Each row is a point on a tangle of strands that fork, close into loops and nearly touch. The rows are in no order.
In the rows, 128 means zero.
Two points are linked if the straight distance between their rows is under 132. Some points are linked to none.
tisat: [194 134 150 109  77 116 168 112 128 127 115 111 118  65 117 126 194 138
 159 178 113 155 158 144 126]
tetis: [126 143 164 140 183 150 139 121 142 130 143  60 125 187 101 128  96  77
  37 179 120 124  47  92 181]
Lezo: [134 123 107 154 158 184 124 135 136 120 106 112 167 136 112 109 160  88
 136  99 162 149 123 151 122]
nobos: [179 101 106 100  97 130 141 153 116 142 144 176 163  66 173 145 127 109
 118 176 130  99 161 159 159]
Seme: [158 103  91 135  85 140 112 140 114 141 105 211 155 124 143 133 117 120
 126 156 147 133 118 133 154]
davev: [117 125 121 124 114 142 122 103  96 159 124 133 153 113 127 113 185 139
 120 145  78 102 153  91  52]
fakep: [124 109  99 160 157 130 155 142 111 137 165 188 121 110 165  93 111 148
 126 112 116 115 141  88 140]
pino: [165  87  77 129  67 145 129  90  95 127 103 186 132  94 116 122 169 163
 145 188 129 163 122 137 152]
Tude: [145 144  78 126 135 188 141 126 122 134 102 152 146 129 155 145 157  96
 170 111 145 180 110 168  93]
rikiv: [118 158 110 129 158 108  99 124 130 101 101 127  92 159  80 124 106  95
  50 113 145 123  60  99 114]
sudur: [152 118 135  76  41 155  95 129 142  89 150 148 119 109 122 126 123 146
 167  87 146 153 167 177 156]
vuzo: [141  68 137  93  94 157 168  83 143 145 105 140 100 120 140 182 144 165
 135 125 136 150 119 164 101]
fal: [166 123  92 128  96 140 115  78  74 185  82 125 115  90 124 129 163 175
 140 182 107 142 137 138 107]
setub: [123 120  93 146 117 113 107 147 122  97 136 109 157 126 102  70 108 159
 175 140 146 113 133 129 148]
neged: [105 165 153 154 162 153  86  81  89 141 154 119 130 116 113 133 138 151
 159  96 131  95 160 119 103]
kefuf: [117 157 152 152 164 115  62 154 157  93 166 103  83 173 102 127  66 107
 111  75 173 151 112 103 174]
bepa: [134 115  99  93  94 203 169 107 121 133 153 139 131 104 178 138 193 137
 173 168 122 146 153 169 142]
fonog: [ 83 154 110 147 109 100 130 117 146 160 114 150 171 142 140 188 139 116
  81 115 115 117 159 135 119]
mek: [132 138  92 133  87 112 152  98 131 153  75 108 142 137 165 145 213 117
 147 133  81 175 132 116  70]
Subol: [124 133  82  77  94 118 189 136 168 117 128 139 139 112 192 118 117 150
 159 132  70 123 195 171 127]
rif: [ 78 154 130 162 149 101 126 130 178 139 101 157 146 168  83 169 122 110
  98 133 146 128 108 133 136]
fur: [115 129 123 144  95 158 146 197 111  88 136 168  88 114 174 148  84  91
 159 152 161 152 125 158 147]
sogun: [136 155 166  97  78 144 115 105 151 152 133 145 129 124 142 110 112 171
 195 115 132 150 168 152 141]
gide: [149 133 145 128 121 104 117 109 128 171  68 168 153 132 100  88 145 135
 103 157 112 135 104  65 101]
vesap: [189  72 124  75  78 132 165 166  77  66 182 133  71  90 139 121 133 104
 133 173  97 173 148 186 208]
bured: [156  85  87 106  83 113 163 140  76  97 139 139 121 101 139  86 131 102
 149 177 103 144 160 194 184]
saro: [107 190 147 159 199 127 107 120 149 184 156 132 109 183  82 122 131 107
 114  99 128 151 125  96 133]
goru: [145 165 127 135 130 102  94 131 141 184  95 119 115 166 142 141  82 154
  88  97 122 156  86 125 148]
nuneb: [176 122 184 133  88  81 156  96 118 116  90 110 129  92 114 148 130 133
 132 135 137 132 127 154 119]
Leke: [100 161 193 113 126 112 114 131 141 126 152 123 165 114 142 169 103 169
  84 121 100 107 103  75 103]
Tef: [ 56  88 176 122 115 142 143 143 104 114 136 179 126 131 122 124 126 100
 146 156 144 121 118 152 146]
Suko: [186 156 107 122 123 127 151 151 111 115 125 115 138  77 140 143 171 164
 131 143 123  62 108 137  64]
kegip: [146 127 102 141 111 126 125  89 100 148  73 158 138 154 136 104 164 128
  84 147  76  79 123  91  93]
teg: [110 167 143 164 154 136 102  92  98 182 115  70 135 113 116 125 150 165
 198 138 111 151 175 110  71]
tul: [147 120 147 119 101 147  83 101 100 213  58 115 158 110 110 150 185 141
 155 153 101 178 141 122  95]
fosot: [142  88 124 125  98 127 163 157 130 102 110 103 144 127 174 124 121 107
 100 157 170  89  91 151 151]
zuru: [133  85 171 126 100  84 141 111 137  63 106 106 108  98 143 147  84 128
 108 108 129 112 139 148 142]
Sud: [148 165 151 144 181 137 101 113 159 117 161  79 140 164  82 110 113 152
  78 138 177  87  81  63 155]
rido: [121 123 123 124 144 107 139 101 117 142 116 109 189 177 116 103  97 113
 104 120 102 108 146 125  69]
paf: [151  66 120 145  82 177 142 164 100  83 149 127  96  89 110 125 128 130
 143 114 122 127 105 172 145]
Zufuz: [135  57 138 126  77 105 129 203 141  76 126 109 109 122 175 120  92 103
  96 154 188 125 108 105 141]
Zibe: [ 92 151 132 117 189 153  66 128 118 137 180 135 117 136  92  88  96 103
  96 110 152  72 117  99 160]
zozu: [146 117  99 126  91 106 167 105 126 124 128 118 159 146 158 180 149 117
 109 115 112 130 156 162 114]
Zuko: [106 117  83 158 141 127 144 135 112 175 167 140 144  68 119 134 177 139
 156 101 123 157 155 147 145]
Zisi: [110  73  65 160 137 128 154 179 141 157 164 159 146 120 140 132 108 149
 141 114 134 150 150 134 159]
Goge: [ 91 127 125 162 137 134 132 135 116 154 113 140 109  88 109 155 152 130
 158  97  98 139  98 169 149]
Guguv: [104  95 158 125 137 152 151 123 144 126  99 150  91 114 133 169 119 137
 140  93 113 141 100 144 103]
vizu: [106 150 173  94 117 128 114 103 122 160  65 114 156 126 137 160 147 122
 181 142  74 127 206 125  63]
bir: [121 141 145 126 127 134 127 156 118  55 144 153 144 128 125 149  76 114
 108  93 139 135 117 138  88]
Nuv: [101 193 135 136 154 129 122  93 165 143 125 131 149 153 165  83 122 117
 144 104 152 120 181 115 102]
zar: [ 61 121 130 115 102 142 135 107 111 118 139 173 145 117 116 122 147 137
 126 154 113 104 134 110 103]
duni: [155  81  63 120  82 133 140 123 105 110 158 123 148  95 107  88 128 164
 156 156 136 114 177 172 168]
pesu: [124  71  91 115 111 122 187 185 153 113 161 146 150 110 125 123 141 124
 146 146 152 168 128 153 135]
nivol: [ 87 109 144 161 131 122 136 183  97  92 144 179  85 141 119 126  98  74
 131 128 174 130  92 149 153]
zuzig: [131  80 127 113  88 175 149 149 136 123 166 143 131  56 122  90 150 144
 128 132 132 158 120 138 132]
kepo: [122 112 106 148 148  80 141 180 140  76 149 130 141 159 109  93 113 137
 158  83 142 114 122 116 129]
Tipat: [124 159 149 120 159 122  82  73 131 184  72  45 119 143 126 139 138 146
 112  92 131 155 144 133  59]
mor: [144 150 137 100 102  93  93 122 133 195  62 133 160 138 123 134 165 172
 168 164 133 155 129  87  94]
fazom: [ 82  95 104 127 163 126 110 145 153 108  98 147 113 161  76 146  87 125
  79 132 139 105  87 102 149]
Kasib: [139  96 125 152 177 145 135 130 120 128 133 195  84 127 143 144  94 134
 122  63 127 136 115 115 128]
mis: [146 123 122 110 138  70 110 113  83 168  98 104 159 147  94 106 140 111
 119 117  96  86 118 152  89]
gir: [117 155 122 158 195 103 130 136 136 139 152 129 169 163  64  86 109 160
 131 141 167 106 115  75 132]
kuv: [132  94 111 112 140 160 188 130 153 108 109 137 148 116 145 140  96 126
 182 135  95 120 182 190 123]
Nodi: [164  89  95  79  94 115 183 173 162  80 164 166 119 104 138 139 180 118
 186 148 128 159 166 165 186]
gifi: [144 114  95 143 114 130 158 117 134 136 152 122 188 140 163  94 143 102
  96 106 105 113 148 141  92]
Kuf: [140  82 152 130  84 115 161 224 137  79 154 120  75  93 168 134  67 108
 145 159 191 148 143 158 139]
bovov: [128  90 131  97  90 145 133 133 133  60 135 159 107  70 122 119 192 111
 195 137 126 115 169 162 191]
pulov: [166 133 111  99  92 122 151 144  96 126 121  83 146  74 141 100 189 132
 134 169  97 106 128 162 103]
Buli: [166 185 148 138 218 131 114  96 127 194 147  43  91 164  68 124 145 104
  71 139  74 148  80  51 102]
meveg: [115 133 103 170 186  89 135 174 163 101 159 119 134 174 102  82  60 131
 115 121 157 108 122  70 162]
mupa: [ 55 168 151 129 123  98 132 157 134 127 156 112 120 144 147 110 133 112
 118 104 152 108 107 130 127]
Zoson: [104 134 138 133 151 144  92  67 124 163 110  85 112 123 112 113 191 159
 142 110 156 179 149  93  46]
zafid: [153 161 127 115 119 159  80  89 120 147 100  72 141 129 161 120 112 153
 131  85 113 132 132 143  72]
mol: [153 152 101 104 100 167 127 122 135 128 115 133 115  90 150 140 122 160
 139 127 124  98 152 141  75]
sanas: [123 183 123 130 182 117 103 107 148 132  55 102 130 181 130 133 142 103
 122 144 106  96 112 103 110]
fid: [118 138 130 144 141  86 103 175 136 123 135 114  98 155 140 160  45 137
  97  90 145 118 101 138 166]
nav: [144 149 121 166 152 110  82 125 158  76 151 100 145 186 146 127 104  85
  73  96 146 125 120  88 171]
luf: [ 64 168 133 112 118  95 146 117 158 171  97 126 165 129 142 146 135 122
 141 133  90 140 182 152  84]
bebi: [118 111 175 134 145 103 122 113 127 113 135 127 118  78 190 107  90 110
 125  87 131 117 144 137 165]
Dad: [103 123 168 145 161 169  69 111 117 128 147 144 128 144 120 121  94 132
 143  95 171  84 138 125 167]
seka: [135 126 141 132 127 172 138 140 122 136 135 106 160  91  87  90 148 145
 182 140 156 142 128 146 120]
rukub: [109 116 168 157 145 112  93 127 144  88 126 123 132 135 178 102 121  81
 103  87 137 146 117  88 182]
nir: [134 157 143 139 144  70  90 117 139  80 124 141 118 187 113 146 107 154
 144 125 155  95 103  78 164]
dadol: [137 172 138 158 211 132 145 107 118 177 166  62 119 172  97 114 107 102
  44 139 119 127  64  95 126]
Tuka: [108 107 138  85  79 131 114 145 151  81 137 187 101  93 129 115 147 132
 163 101 144 107 159 126 148]
Bido: [149 113  98 110 105 188 161 120 115 159 146 175  94 111 192 133 143 113
 159 111 151 165 150 182 131]
tiza: [141 181 176 119 192 112  90 109 106 183 128  68 117 156  89 162 134 159
  89 149 107 125  74  53  80]
fel: [ 67 191 126 136 184 100 101 103 149 131 118  88 123 197 155 150 144 109
  77 169  93  98  96  76 157]
kisiv: [152 117 160 130 188 138 109 143 154 120 178  90  99 179  63 105  92 107
  44 141 135  97  70  60 183]
Bogef: [100 187 142 144 195  98  90 118 159 105 155  82 120 179  84 123  78 122
 119  77 117 153 118 120 141]
zeroz: [118 171 161 165 163 117  97 105 127 209 120 140 112 175 123 160 126 123
  87 120 113 157  89  88 173]
noris: [177 129 114 138 116 109 144 145 145  94 117 131 142 135 116 145 159 118
 109 134 168  52 102 139 108]
giz: [102 144 119 146 186  97 115 103 136 106 106 133 137 168 111 119 143 135
 165 146 142 117 119  71 119]
tik: [133  89 128 113 104 153 135  90  99 143 144 153  97 106 112 178 115 178
 167 126 133 129 160 188 132]
Tar: [155  88  89  87  42 177 153 193 104  67 173 141  74  87 139 120 108 109
 135 151 116 158 129 165 155]
puz: [133 100 148 116 101 133 189 122 140  74 137 129  97 102 165 162 105 120
 155 131 111 145 163 180 154]
pafeg: [104 182 206 104 175 112 124 128 138 175 143 116 107 159 131 169 113 142
  80 114  81 111  87  81  84]

How many points has the smallest loop of links through each point below? Write none if it is on no loop.
goru: 6
vesap: 8
Zisi: 6

A piece is two or more points that can be reached from each other along the links. Count, over all rows, the pieces, the separate loops (a circle has one, a figure eight two, a Y none), the forks (points with three links) and the tips (points with one).
pieces: 3
loops: 3
forks: 12
tips: 12
